Points on a hilly landscape, in no order, each with its height.
From any point a ball rolls to the lowest of the 4 points nearest to it. It stops when none of these is lower. Distance is the straight distance between rows; heights are no part of it.
sot (h 393): [ 52  87  91  78 101  96 176 157 112 123 135  99 113 140 151 143  95 189
 152 152  77  81 127 117 141 149 107 119 104 122 176 154  92 166 175 121
 145 141 105 121 121 154 168 199 160 106 166 166 101 116 155 149 156 101
 149 158 123 142 193]
peb (h 251): [ 62 114  94 150 147 112 164 165 110 114 181 133 120 139 132 194  96 201
 134 148  34 110 138  94 147 132  54 128 123  84 199 112  65 218 202 113
 165 157  55 117 138  91 181 184 177  98 153 193  58 143 127 132 190  61
 103 144 131 126 132]
vug (h 592): [138 118 121 128 115 144 128 103 119 149 131 122 125 126 131 107 124  98
 116 145 145 116 112 127 120  96 149 142 120 128 105 123 148 108 114 130
 124 113 149 157 117 165 111 136 133 111 115 116 171 112 146 126  97 145
 153 129 132 132 174]
natu (h 160): [ 54 101  86 126 135 108 176 162  84 137 181 107 124 147 138 194  89 194
 148 165  45 102 127 103 120 135  53 121 124 105 189 134  54 209 214 104
 157 170  50 136 110 114 188 221 185  97 151 199  62 150 130 132 188  51
 115 166 124 139 158]
Noro (h 361): [ 47  95  73  94 132 104 181 148  99 115 169 109 114 141 152 178  96 180
 153 174  41  86 128 105 128 140  59 132 115 112 179 148  62 197 205 108
 153 166  67 129 112 129 162 226 178 114 159 196 100 130 135 137 180  61
 143 168 118 141 182]
pege (h 468): [190 173 168 135 149 139  85 108 146 133 104 136 136 121 109  89 175  78
 133 118 181 159 139 140 113 109 149 131 175 146  94  99 180  76  61 134
  93 104 177 132 109  98  93  42  87 160  98  71 173 136  96 118  91 171
 134 116 138 115  86]
Gom (h 457): [105  78 100 103 111 136 151 139 131 130 134 116 130 134 149  99 107 140
 134 163 131  90 119 102 126 127 135 133 106 129 146 151 123 150 131 116
 146 119 133 133 127 183 141 177 150  82 158 144 142 105 165 123 119 121
 166 157 114 153 184]
kar (h 515): [ 97 136 110 158 140 111 125 134 140  86 143 140 112 140 107 145 125 170
 114 121 100 123 134 127 147 159  99 133 117 121 150 136  78 163 156 123
 122 145  94 109 154 112 140 140 137 137 129 154  92 152 103 133 160  93
  90 131 137 124 101]
ritel (h 665): [101 151 133 156 144 127 115 140 158  57 128 145 123 133  90 160 113 173
 131 116 104 151 136 127 139 144  98 119 122 109 146 103  94 167 162 127
 106 161 103 118 145  80 127 125 116 144 120 148 104 161  92 114 167  82
  92 109 148 131  79]
sagi (h 73): [ 82  90  99 100 113 117 156 144 118 130 125  96 137 148 147 136  89 173
 137 140  96 105 115 124 130 132 124 113 102 131 159 151 106 166 157 115
 152 133 106 128 130 170 163 191 163  99 159 162 115 119 157 131 155 112
 143 159 122 137 176]
Gadi (h 499): [216 156 155 101  93 157  92 104 125 169  93 137 141 110 138  94 160  46
 137 104 192 176 113 167 107 104 193 142 135 178  61 162 194  58  53 125
 127 105 195 141  93 142  80  75  97 155 117  89 205  80 132 135  35 227
 155 104 112 119 162]
rud (h 367): [159 138 134 132 102 148 116  95 115 157 129 137 119 127 135 115 140  73
 132 134 174 120 121 144 125 112 148 139 130 137  88 119 167  95  90 139
 132 106 152 137 133 144 104 102 126 118 123 107 168 111 136 122  69 164
 146 128 123 126 136]
rafad (h 242): [151 156 163 152 161 124 115 143 156  97 108 138 127 115 111 119 142 113
 119 101 149 174 141 136 130 132 135 119 120 134 125 122 120 115 121 158
  96 130 141 122 152 117 114  91 108 133 115 111 112 174 105 136 137 125
  92 103 136 120  59]
Nulag (h 309): [141 151 156 155 151 131 114 131 156  82 119 126 125 132 101 128 135 132
 118  89 141 155 144 134 133 158 130 131 110 124 132 120 111 128 127 142
  98 147 122 123 153 111 113 106 119 133 114 121 107 151  96 134 154 108
  91 105 137 122  72]
kip (h 337): [ 74 123  96 155 133 112 151 157 113 104 169 138 123 140 120 180 106 194
 125 126  68 110 131 110 138 148  67 131 135  98 175 123  79 196 191 110
 157 156  71 123 140  88 158 164 168 104 160 166  64 145 129 127 178  71
 103 139 136 123 127]
Gasos (h 234): [ 74  85  87 100 102 127 161 151 115 135 139 103 129 141 142 146  93 179
 146 149  92  84 117 127 139 138 119 126  95 131 164 162  99 166 174 117
 143 146 113 127 126 165 163 191 155 111 146 161  93 123 143 129 151  98
 149 154 134 147 172]
ruzud (h 627): [175 134 143 134 140 136 118 107 124 130 127 144 125 118 139 100 143  96
 113 114 154 125 146 126 122 119 144 130 134 123 104 108 143  99  99 135
 130 105 136 136 143 138 126  94 107 119 126 109 155 130 138 123 120 138
 103 118 118 123 112]
Gumon (h 463): [116  93 120  96 109 124 148 113 128 154 129 126 129 142 155  91 134 126
 122 166 135  88 113 115 115 115 155 134 118 137 129 131 152 129 126 108
 129 121 142 136 126 189 135 171 149  94 148 128 161 110 169 123 102 139
 175 164 120 131 197]
gak (h 325): [175 147 122 107 103 145 116  96 118 181 114 121 127 128 127 106 155  66
 140 129 191 121 102 141 112  99 171 143 129 142  68 144 193  73 101 127
 125  93 165 158 109 169  90 107 125 145 114 106 205  94 142 129  57 187
 161 126 119 119 171]
kuvig (h 330): [ 60  87  79 115 119 117 161 149 111 130 150 116 120 147 128 168  86 189
 144 160  76  93 121 119 143 143  89 138 114 131 169 147  67 166 190 117
 153 170  87 136 116 135 161 193 158 108 153 192  85 140 121 131 174  77
 137 160 129 137 165]
Gez (h 599): [173 148 169 141 147 125 115 101 135 146 122 139 128 128 132  95 151  91
 115 120 149 141 137 136 126 111 145 127 137 136  96 114 149  99  78 145
 109 104 156 127 135 123 104  81 105 132 111  98 159 131 125 127  98 150
 115 113 111 125  99]
Vunak (h 618): [211 174 176 128 135 138  76  85 144 136 102 123 135 110 115  89 164  68
 137 101 176 152 140 160 126 110 171 127 169 156  78 114 185  64  56 138
  93 111 171 124 117 108  85  43  85 173  99  61 178 133  96 114  69 182
 137 117 137 121 107]
divi (h 329): [182 150 135 109 102 139  97  95 113 171 103 122 127 109 138 113 153  44
 139 117 193 142 116 154 108  99 185 130 143 154  66 152 192  60  74 133
 123 100 174 146 101 149  82  94 111 152 107 100 192  89 134 128  40 196
 165 107 118 120 169]
fina (h 380): [197 165 205 147 147 148  77 110 154 139 100 138 152  99  99  96 172  74
 132 106 174 173 133 140 124  96 165 127 164 132 101  78 185  68  79 142
 100 107 181 134 111  93  96  43  89 178  95  59 158 138  83 110 103 167
 128 107 135 116  74]
dav (h 378): [ 88 133  82 143 125 124 141 152 123 117 145 137 120 134 116 152 116 167
 117 123  90 107 131 127 144 150  96 137 114 127 144 142  93 151 157 127
 140 142  84 115 137 125 144 147 151 126 138 165  99 139 113 133 159  94
 105 124 133 127 117]
Metir (h 301): [169 158 171 143 154 120 101 135 159 122 124 133 127 107 118 105 141 100
 130  88 166 167 143 135 121 119 133 117 145 128 122 107 146 110  96 148
  95 118 163 126 139 102 106  75  91 145 113  99 141 150 111 125 128 134
  95  96 123 134  76]
rik (h 148): [140 106 121 127 131 132 132 114 126 147 131 128 123 113 134 121 116 119
 117 127 137 105 119 129 130 116 151 125 107 141 111 144 135 126 124 150
 139 120 136 127 152 157 124 144 132 104 129 124 135 118 144 114 130 137
 140 114 120 131 137]
Tez (h 168): [159 147 161 134 163 126 119 127 146 106 116 134 125 119 117 115 138 111
 109 103 147 169 142 129 114 124 134 116 129 127 122 107 131 109 106 150
 102 124 144 121 156 114 121  88 102 129 127 118 128 147 125 134 127 122
  91  99 120 133  83]
Gup (h 369): [212 177 212 157 134 150  48  99 156 141  96 144 142 109  92  92 171  68
 122 120 175 187 129 147 118 109 168 126 168 141  84  89 205  65  47 136
  87 109 169 128 107  97  80  19  77 194  84  52 175 137  73 122  93 193
 133 102 150 113  80]
vib (h 525): [ 88 136 120 171 163 114 134 140 126  71 146 152 112 154  80 176 110 185
 128 126  73 126 152 115 132 142  70 112 121 111 162 103  79 189 170 111
 127 162  80 121 150  77 143 146 141 133 127 153  78 165 109 127 184  68
  84 131 145 120  96]
lodoz (h 444): [179 155 155 127 118 138 101  89 122 153 114 144 135 120 126 106 151  63
 125 123 180 130 131 142 120 116 164 141 154 138  73 125 178  77  90 131
 135 106 153 133 122 124 104  65 103 155 106  94 180 114 129 122  76 174
 147 126 114 113 130]
sul (h 259): [180 155 130 125  96 146 100  91 118 164 107 126 123 122 138 104 159  64
 131 121 174 138 107 145 113 118 184 138 139 153  51 149 184  70  88 116
 126  92 172 143 113 148  93  80 106 156 104  89 185  98 143 142  56 196
 161 113 123 117 143]
lukin (h 588): [ 34  70  81  79 114 104 189 162 107 126 149  84 111 151 158 167  91 192
 165 176  66  69 121 104 131 146  85 127 106 123 185 158  71 186 202 101
 154 149  89 122 110 136 176 220 172 105 169 201  90 123 149 143 182  80
 141 171 117 143 201]
Limud (h 574): [123 113 115 101 101 137 129 111 137 165 117 110 123 133 145  87 139  94
 132 168 147  86 110 119 105 109 169 151 113 127 115 141 152 106 119 115
 128 107 147 142 124 188 111 163 143  96 143 130 163  97 158 137  83 152
 186 164 130 123 188]
vuge (h 321): [129  97 107 115 113 144 144 124 124 156 130 120 128 138 150 115 121 119
 126 150 145 106 105 123 116  99 135 129 109 131 120 127 131 127 126 127
 133 124 151 141 141 173 134 164 137  92 148 128 136 119 153 117 114 134
 158 149 124 146 180]
mozi (h 220): [154 156 167 160 145 136  99 131 156  84 118 143 137 107 105 126 141 120
 116  91 143 176 144 141 118 136 137 118 120 125 137 104 138 121 126 149
  91 133 127 135 144  97 121  92 110 156 102 106 122 165  91 129 147 113
  88  85 143 133  53]
ros (h 200): [146 141 134 119 109 145 120  85 112 160 114 126 118 123 136 106 148  77
 139 147 180 118 109 136 108 109 163 150 128 140  81 136 177  84  99 127
 123 104 156 154 110 169 102 126 129 125 107 111 191 105 153 123  59 164
 171 136 130 128 169]
fusur (h 472): [204 174 212 158 170 157  57 107 165 129  91 158 164  83  76 103 143  96
  98 103 169 213 146 150 104 132 150 127 164 120 113  71 166  82  82 151
 110 124 166 140 125  79  73  21  73 206  86  42 164 149  82 116 123 167
 119  80 148 128  39]
mem (h 610): [220 168 149 112 102 149  90  96 145 172  90 130 133 116 131  80 179  42
 144 108 195 165 132 157 114 117 195 130 145 170  64 162 197  51  39 133
 131  86 196 124 112 143  72  51  95 178 116  69 199  82 128 124  36 217
 164 103 121 122 141]
Ruras (h 392): [136 135 141 142 141 130 123 130 135 101 127 133 128 120 123 121 134 125
 102 101 133 145 148 122 141 138 130 121 130 137 127 125 120 130 126 151
 112 119 125 122 151 123 134 101 105 124 122 126 127 136 134 131 144 126
  91 119 123 125  90]
Duz (h 594): [191 160 156 141 140 137  86  89 134 155 120 134 133 121 129  99 157  79
 130 118 170 131 137 139 120 109 165 126 152 145  92 109 182  70  68 128
 105 104 167 129 117 102 115  80  91 158 111  84 172 125 110 109  86 169
 118 115 123 118 103]
Vepog (h 607): [111 148 122 167 151 120 128 138 138  64 143 147 125 130  84 163 127 166
 118 111  87 158 138 124 142 153  85 111 111 121 157 116  91 160 166 128
 126 169 101 118 155  84 141 132 128 128 135 138  95 147  94 128 164  85
  76 128 137 123  81]
kuni (h 394): [143 110 136 138 115 137 128 128 120 135 127 138 128 113 149 118 119 113
 108 115 150 117 121 117 142 131 134 119 120 120 112 124 134 119 127 138
 140 107 134 136 139 147 124 121 123  95 134 136 133 139 140 112 126 141
 129 131 125 126 120]
budi (h 424): [100 119  96 144 116 125 134 147 132 119 137 135 127 128 126 148 109 161
 107 116 109 114 129 129 154 137 115 126 121 134 135 149 102 146 152 128
 141 123  98 121 138 125 151 142 132 113 145 155  98 126 126 132 162 116
 111 123 135 119 120]
zopev (h 336): [ 62  97  98 103 122 102 171 144 111 144 144  94 122 134 141 161  93 182
 143 162  84  89 109 126 141 138  99 128 105 120 172 161  93 169 171 115
 138 162  91 130 122 149 154 200 161 108 149 173  90 132 142 133 163  80
 135 143 143 139 177]
dok (h 439): [ 87 127 103 156 149 110 140 147 123 108 164 146 121 137 103 157 119 195
 122 129  77 124 146 110 137 143  91 121 124 115 156 112  77 179 155 117
 144 160  71 110 144  82 157 144 146 130 134 160  78 137 109 132 166  80
  85 126 136 120 108]
Kuzog (h 162): [ 61  93  79 118 125 118 167 136 113 135 135 110 126 134 141 166  96 172
 130 143  88 102 121 131 162 147  87 140 109 130 165 163  86 165 175 113
 153 157  96 138 119 139 160 180 147 110 144 177  79 136 137 128 168  88
 136 138 143 140 163]
Lasob (h 425): [118 119 107 134 113 133 142 130 123 122 135 145 128 123 139 132 121 135
 104 118 132 123 127 128 142 138 129 117 118 117 124 135 122 129 121 142
 150 119 117 131 156 147 132 143 127 102 139 139 113 132 142 131 146 119
 115 117 127 129 115]
mulod (h 560): [204 164 157 116 118 139  96  89 132 148  92 118 132 119 137  88 161  72
 132 120 174 136 136 149 123 114 174 124 155 158  60 119 184  64  62 136
 119  97 164 127 116 119  95  56  90 164 106  88 189 111 122 128  69 184
 131 121 113 115 120]
gutal (h 479): [183 139 155 133 126 141 103  91 117 151 125 147 120 129 147 106 153  67
 122 129 176 132 133 136 114 117 158 131 152 133  86 114 160  87  88 141
 119 103 166 140 129 124 113  93 117 141 102  97 171 114 128 119  68 162
 138 120 105 116 129]
Sor (h 537): [ 77 126 117 163 160 113 146 168 119  74 171 159 129 147 101 175 109 186
 127 135  56 145 154  97 128 138  61 112 135  93 183 100  80 200 185 123
 144 164  78 108 148  72 144 159 151 113 139 153  54 151 109 118 186  71
  86 124 127 121 105]
dut (h 322): [181 151 214 163 168 146  78 109 149 117  81 158 168  85  99 114 144  97
 108  97 159 213 145 135 108 128 142 125 162 109 117  73 167  84  84 141
 115 112 166 135 121  88  88  38  83 188  91  58 147 155  91 127 126 153
 110  83 147 138  43]
Futu (h 465): [118 158 124 163 152 126 122 141 151  76 125 144 116 126 100 142 140 155
 109 109 114 136 139 129 143 142 114 133 110 129 142 120  95 146 148 133
 107 150 108 112 147 110 141 118 127 140 125 143  91 139 106 126 165  93
  85 120 142 120  82]
lobip (h 403): [140 125 129 122 116 144 121 103 132 161 113 127 121 129 129  96 139  94
 140 152 166 106 102 133 116  91 161 139 119 151  95 129 176  89 107 119
 129  94 153 158 110 176 111 138 144 118 132 128 186  97 148 135  72 165
 172 136 122 131 174]
beme (h 279): [103 101 106 123 115 122 145 133 125 130 131 129 133 135 138 143 113 140
 115 125 124 120 125 131 149 124 122 127 112 128 133 148 119 140 146 139
 150 128 121 123 132 152 132 149 132  97 140 152 108 124 135 126 146 112
 132 130 135 129 130]
resi (h 675): [ 51 123  89 157 169  87 183 162  96  77 185 134 128 160 124 200  75 206
 133 127  33 116 158  87 140 138  54 105 128  71 200 107  56 228 204 114
 130 154  56 109 139  78 165 177 173 101 139 175  24 149 137 140 197  55
  89 134 128 116  92]
Pefo (h 523): [212 167 146 107  99 150  87  93 118 165  97 129 140 115 138  88 162  59
 129 113 181 163 120 170 103 118 192 129 148 164  64 152 196  54  54 126
 140  95 179 135 106 128  79  68  94 171 128  86 199  91 122 123  46 216
 149 110 120 115 147]
nur (h 587): [134 122 124 148 132 127 133 147 128 115 134 129 125 124 124 126 122 122
  94 109 142 136 127 136 143 143 131 111 118 121 126 139 121 128 120 154
 125 121 117 121 157 131 131 115 129 112 131 130 117 129 137 136 152 125
 101 122 121 130  97]
liro (h 402): [192 154 146 102  95 153 100  99 133 176  99 115 139 126 141  91 163  40
 145 124 202 152 113 146 112 113 192 140 139 155  64 145 198  49  80 120
 126  95 193 133  94 160  80  81  86 152 117  79 200  76 139 133  41 211
 166 114 124 116 168]
falo (h 611): [119 127 104 143 141 126 135 142 140 121 133 149 110 125 142 136 121 146
 115 107 125 127 129 135 142 143 118 132 124 132 126 138 113 138 138 138
 125 126 116 125 138 125 135 133 130 114 135 145 115 133 130 132 149 128
 108 128 127 120 105]
mer (h 340): [194 161 143 120  97 146  87  98 116 164  98 128 128 114 142  98 152  64
 130 114 180 139 120 157 112 122 170 133 157 144  66 132 188  71  80 126
 128 100 169 134 105 134  95  76 106 160 111  96 192  93 136 131  40 180
 155 124 110 113 141]
lugen (h 417): [ 80  72  95  76  90 114 168 147 126 144 119  95 129 145 156 121 102 163
 145 160  96  76 112 107 119 133 136 132 113 133 153 143 114 158 148 110
 148 122 123 119 121 187 160 200 166  91 165 149 112 107 176 147 134 118
 171 167 112 158 194]
pafa (h 401): [139 114 126 128 114 145 124 113 129 140 119 145 124 116 140 104 125 111
 112 129 149 119 119 126 119 113 131 125 123 112 104 113 145 117 110 130
 147 116 136 135 129 142 123 124 120  98 128 132 141 117 140 100 115 134
 131 134 121 139 145]
kalu (h 284): [ 66  75  94  73  98 117 183 157 131 125 129  95 128 148 161 121 100 174
 146 158  94  83 109 117 123 136 130 130 105 128 172 165  95 156 158 104
 149 134 110 119 115 177 158 198 152  93 159 156 103 114 175 145 147 105
 159 161 115 132 182]
Tipek (h 224): [ 90  87  99 104 116 125 161 146 124 137 134  96 134 130 134 150  93 162
 126 150 103 103 112 122 145 131 121 123  95 123 164 161 102 149 162 130
 150 143 122 126 121 161 150 185 138 113 156 154 103 130 140 128 145 107
 145 141 131 143 168]
sep (h 382): [ 77 107  82 137 119 126 154 158 110 140 150 127 121 135 129 181 105 196
 130 142  72 105 116 127 146 148  91 130 120 121 173 136  79 163 179 129
 149 162  78 130 124 120 162 183 147 110 142 169  78 142 128 120 182  84
 123 151 149 134 149]
Dotar (h 250): [106  98  98 120 115 132 138 136 125 138 134 119 132 130 144 143  87 144
 119 138 111 113 118 140 140 131 114 127 102 139 143 155  98 152 146 140
 142 133 119 124 122 161 144 168 142  97 137 167 109 124 142 121 156 106
 137 144 130 149 154]
pib (h 636): [ 23  66  58  76  87  93 202 166 106 123 153 101 110 162 184 173 114 188
 178 170  72  58 101  97 136 157  90 132 105 109 172 164  80 192 194  99
 142 148  67 121 104 147 179 236 173  98 163 197  89 106 158 153 181  93
 158 164  93 138 203]
gugu (h 210): [ 48 106  93 132 149 116 178 168  92 120 181 121 128 157 128 194  85 198
 154 158  41 119 120 100 133 136  49 118 125  89 198 123  62 217 212 107
 159 148  52 122 123  94 181 200 175  91 133 198  58 154 127 123 201  58
 124 152 133 128 145]
Tuda (h 324): [ 60  90  78 102 118 117 162 138 109 131 146 114 114 136 144 167  94 185
 142 158  78 100 126 126 148 138  88 134 115 127 165 155  76 168 179 120
 143 165  92 133 111 136 161 190 162 114 141 175  83 136 128 126 160  90
 135 159 122 145 177]
matu (h 47): [169 160 203 149 160 143 101 132 154 108  92 152 150  89  99 116 132 101
 116  94 153 213 149 140 115 143 135 123 142 117 143  85 136 102 106 149
 107 130 155 129 140  85 104  60  96 179  94  79 131 162  94 134 151 123
  95  76 146 122  29]
fom (h 429): [183 155 208 146 155 138  87 114 157 127  99 130 145  99  99 103 152  85
 133 105 174 174 136 142 115 105 155 132 160 127 112  89 174  86  83 149
  97 113 176 131 112  90 101  51  91 172  88  67 142 144  82 117 116 156
 116  96 131 120  57]
Geviv (h 551): [154 130 153 150 142 125 121 124 135 122 119 141 130 120 123 101 134 108
 109 105 147 129 134 130 134 125 135 123 130 123 102 127 129 112 109 143
 129 107 144 124 158 136 119 111 116 115 116 113 137 123 134 128 127 142
 104 121 120 128  97]
Dol (h 110): [117  92 104 126 116 130 149 135 132 147 138 119 129 123 132 125  98 129
 116 137 138 112 122 136 130 116 136 124  93 123 138 132 118 136 135 132
 142 116 130 121 131 175 126 162 142 101 135 153 120 130 143 125 129 127
 147 133 136 136 160]
zuv (h 181): [157 165 184 161 142 126 100 132 155  99 109 134 131 114 115 117 132 116
 120  83 138 187 135 135 114 138 135 122 130 113 130 101 137 119 120 154
  99 126 141 122 135  99 107  71  94 160  99 102 128 155  95 131 155 110
 103  99 138 133  42]
Fozep (h 504): [127 104 120 105 112 134 133 105 112 148 120 125 129 117 145 105 133 108
 123 159 149 109 107 122 104  95 149 133 115 124 110 132 155 116 115 118
 133 111 155 143 114 184 122 155 145 104 136 120 167 114 153 122  99 144
 158 154 135 132 181]
dar (h 496): [ 40  62  67  66  94 104 188 158 127 132 140  94 122 151 167 148 106 171
 161 156  84  61 114  97 132 150 125 124 118 120 174 163  85 165 185 113
 147 150  85 127 114 164 168 216 169  99 169 170 105 102 168 152 149 101
 159 161 106 151 194]
zad (h 280): [ 86 102  91 122 116 125 149 141 111 133 152 128 126 135 134 160  96 160
 128 136  93  97 114 132 149 142 103 129 112 127 151 149  91 159 163 121
 138 145 107 114 143 134 157 175 153 117 143 168  91 139 140 136 155 109
 131 126 140 136 144]
ged (h 399): [216 163 217 148 166 154  52 110 154 139  99 152 162  98  80  88 165  82
 121 108 172 202 131 151 113 114 162 139 167 127  89  71 188  75  65 130
 106 110 172 125 113  83  71  32  73 199  86  31 170 133  74 109 100 178
 136  88 153 128  55]
vosa (h 452): [ 91 127  87 158 131 135 135 150 122  99 156 143 119 141 109 150 122 178
 114 128  87 122 136 119 148 143  88 135 124 117 161 140  85 163 171 122
 142 157  81 117 142  98 145 140 140 125 140 160  85 135 119 131 167  92
 105 128 133 118 111]
bok (h 552): [ 41  82  64  76  91 102 193 166 119 120 145  91 105 163 164 161 109 186
 178 167  86  67 110 103 135 153  96 139 113 121 170 166  90 184 178  97
 146 156  77 120 118 158 174 228 172  95 156 192  82 109 173 152 171  91
 146 159 104 148 196]
nir (h 281): [ 72 104  81 133 137 101 160 155  99 130 175 122 129 136 129 182 106 197
 144 154  69 110 134 112 140 148  68 126 124 119 182 135  72 182 202 107
 161 152  81 139 103 106 171 185 180 103 141 185  84 132 119 125 181  67
 127 161 130 120 151]
puvu (h 495): [182 161 182 143 152 130 105 113 137 135 113 136 143 120 120  97 171  82
 122 116 165 148 142 129 121 111 133 115 159 131 102  98 160  86  90 148
 105 113 159 131 141  97 106  71  95 142 112  80 157 138 106 122 106 158
 118 111 129 120  82]
puva (h 323): [110  89 108 105 111 129 153 128 125 147 138 121 119 136 148 115 110 129
 133 159 137 100 117 129 110 114 142 140 107 140 124 132 122 134 130 118
 136 118 136 135 128 178 130 170 136  91 139 135 144 110 157 119 118 135
 158 153 129 153 194]
raso (h 418): [ 54  78  67  59  88 114 190 165 141 138 133  95 126 153 171 135  99 170
 160 148  87  63 107  93 137 147 119 127 111 122 176 162  86 174 168 118
 136 138 108 117 111 174 169 222 169  89 156 174 106  92 181 153 145 113
 162 156 110 147 195]
loke (h 700): [215 187 191 141 140 132  66  98 137 139  90 142 141 110 123  89 172  80
 130 111 179 166 135 143 131 105 185 129 159 160  83 114 194  60  54 129
  75 111 182 125 107 102  93  32  80 177  99  66 178 133  91 111  65 200
 141 121 141 119  92]
baf (h 536): [123 144 121 148 143 123 132 133 146  92 128 142 121 138 108 131 137 150
 104 108 129 129 140 132 137 144 122 124 116 134 131 133  97 137 142 135
 110 146 112 122 159 108 133 117 127 136 133 132 102 144 117 134 157 107
  89 119 129 126  80]
Rume (h 550): [ 55 127  98 155 172 102 157 160 112  66 170 131 137 151  99 183 100 194
 116 121  52 115 166  96 132 127  53 106 124  75 182 111  69 220 179 106
 141 160  58 113 143  78 155 165 163 118 133 159  47 151 123 133 190  68
  79 131 142 119 103]
nez (h 562): [ 45  79  94  93 117 102 170 152  91 114 155  98 115 149 150 173  97 193
 144 166  59  72 116 113 131 136  91 131 114 120 176 149  76 174 187 116
 147 165  85 133 111 135 166 223 176 106 153 192  95 131 148 135 174  73
 158 163 119 140 186]
Gol (h 412): [135 123 115 138 126 132 128 134 130 140 127 133 131 121 134 123 117 108
 112 123 148 135 129 120 138 131 136 122 121 122 115 135 129 122 116 153
 143 114 129 117 158 140 137 127 129 106 129 140 119 130 149 128 126 135
 119 124 126 136 124]
Dova (h 432): [ 68 130  89 160 165 112 151 161 117  90 183 137 116 153 114 187 108 203
 124 132  49 115 143  97 134 140  52 117 128 102 168 113  74 199 186 106
 150 152  65 114 150  80 164 160 155 114 132 161  60 152 116 140 190  74
  98 143 135 119  95]
Fusi (h 538): [ 86  98  98  78  99 123 161 151 126 147 138 101 127 140 162  96 116 151
 133 155 125  89 111 108 106 124 130 142 118 135 159 139 113 158 133 105
 148 125 132 119 122 185 152 192 158  87 169 138 128 122 177 129 129 122
 174 152 113 143 204]
gaku (h 638): [104 151 119 148 147 119 124 138 128  88 133 139 109 143 103 155 143 172
 116 121 107 125 145 121 158 158  98 133 109 114 143 132  95 149 151 128
 123 160 101 106 151 111 145 128 130 134 130 148  99 151 124 136 161 101
  89 109 139 110  97]
nomom (h 548): [157 117 143 132 135 129 124 124 124 135 143 133 128 113 139 106 131 101
 114 112 150 133 132 130 129 124 140 123 136 122 102 122 143 108  98 154
 137 112 146 126 160 136 133 112 107 110 129 109 135 125 136 118 108 143
 119 119 116 112 118]
Beka (h 304): [125 157 139 162 138 128 109 140 150  76 111 145 117 131  98 131 135 142
 126  96 126 160 145 139 127 154 118 132 113 120 152 107 110 137 143 136
  94 150 125 128 143  96 133 115 119 151 116 125 111 157 103 130 152  94
  80 101 134 126  69]
toniz (h 261): [209 184 208 145 145 143  65 101 160 129 104 146 147 104  97 105 167  75
 129 109 175 185 128 136 122 102 165 138 173 145  94  93 193  75  72 144
  88 117 183 116 117  91  90  35  80 179  93  60 162 136  84 113  92 179
 134 112 151 114  65]
lopa (h 747): [228 186 173 124 119 138  83  84 123 147  83 123 148 115 122  78 174  54
 126 107 184 164 147 159 122 125 191 118 163 164  68 143 204  52  51 123
  92 101 200 124 105 112  76  28  79 171 106  63 185 111 110 132  51 213
 137 119 131 108 123]
fipeg (h 642): [214 180 171 140 143 137  78  97 138 134 102 125 129 116 131  91 176  73
 132 111 186 156 126 143 130 111 165 123 166 164  79 115 188  70  61 133
  98 115 186 141 111 112  93  58  77 170 107  66 180 125 121 122  82 187
 130 118 138 121 127]
dalad (h 207): [165 147 202 143 155 149  99 142 148 116  89 142 145 116 105 112 142  92
 108  98 162 190 143 135 117 125 133 123 151 118 128  87 149  92 106 147
 102 116 154 121 127  97 102  64  95 163  96  78 138 147 101 129 146 132
  98  88 132 119  39]
voki (h 326): [179 149 140 122 107 138 107  84 113 166 111 126 119 130 134 111 152  60
 139 119 181 129 111 151 127 109 172 144 134 152  76 138 183  79  84 122
 125 101 165 144 108 149  89 104 122 147 109 101 186  89 147 129  51 182
 165 114 123 114 152]
Zan (h 576): [162 125 142 136 128 128 111 106 122 146 130 142 125 120 147  97 155  77
 111 117 157 134 137 129 119 132 147 128 144 125  86 114 151  96  88 136
 139 103 135 137 137 122 111  96 118 127 116 111 157 121 134 109  96 141
 125 120 105 128 119]

Call two points neighbours if one is among the 4 nearest of the other. Go from one point of each pair to the other, from neighbour to neighbour, staying as low as possible. Name the highest point that can't be avoided.
Kuzog, ros | Fozep
Kuzog, natu | kuvig
Kuzog, Tez | kar
toniz, Tez | fom
ros, sul | gak
Dol, Kuzog | zad
sagi, Dol | Dotar
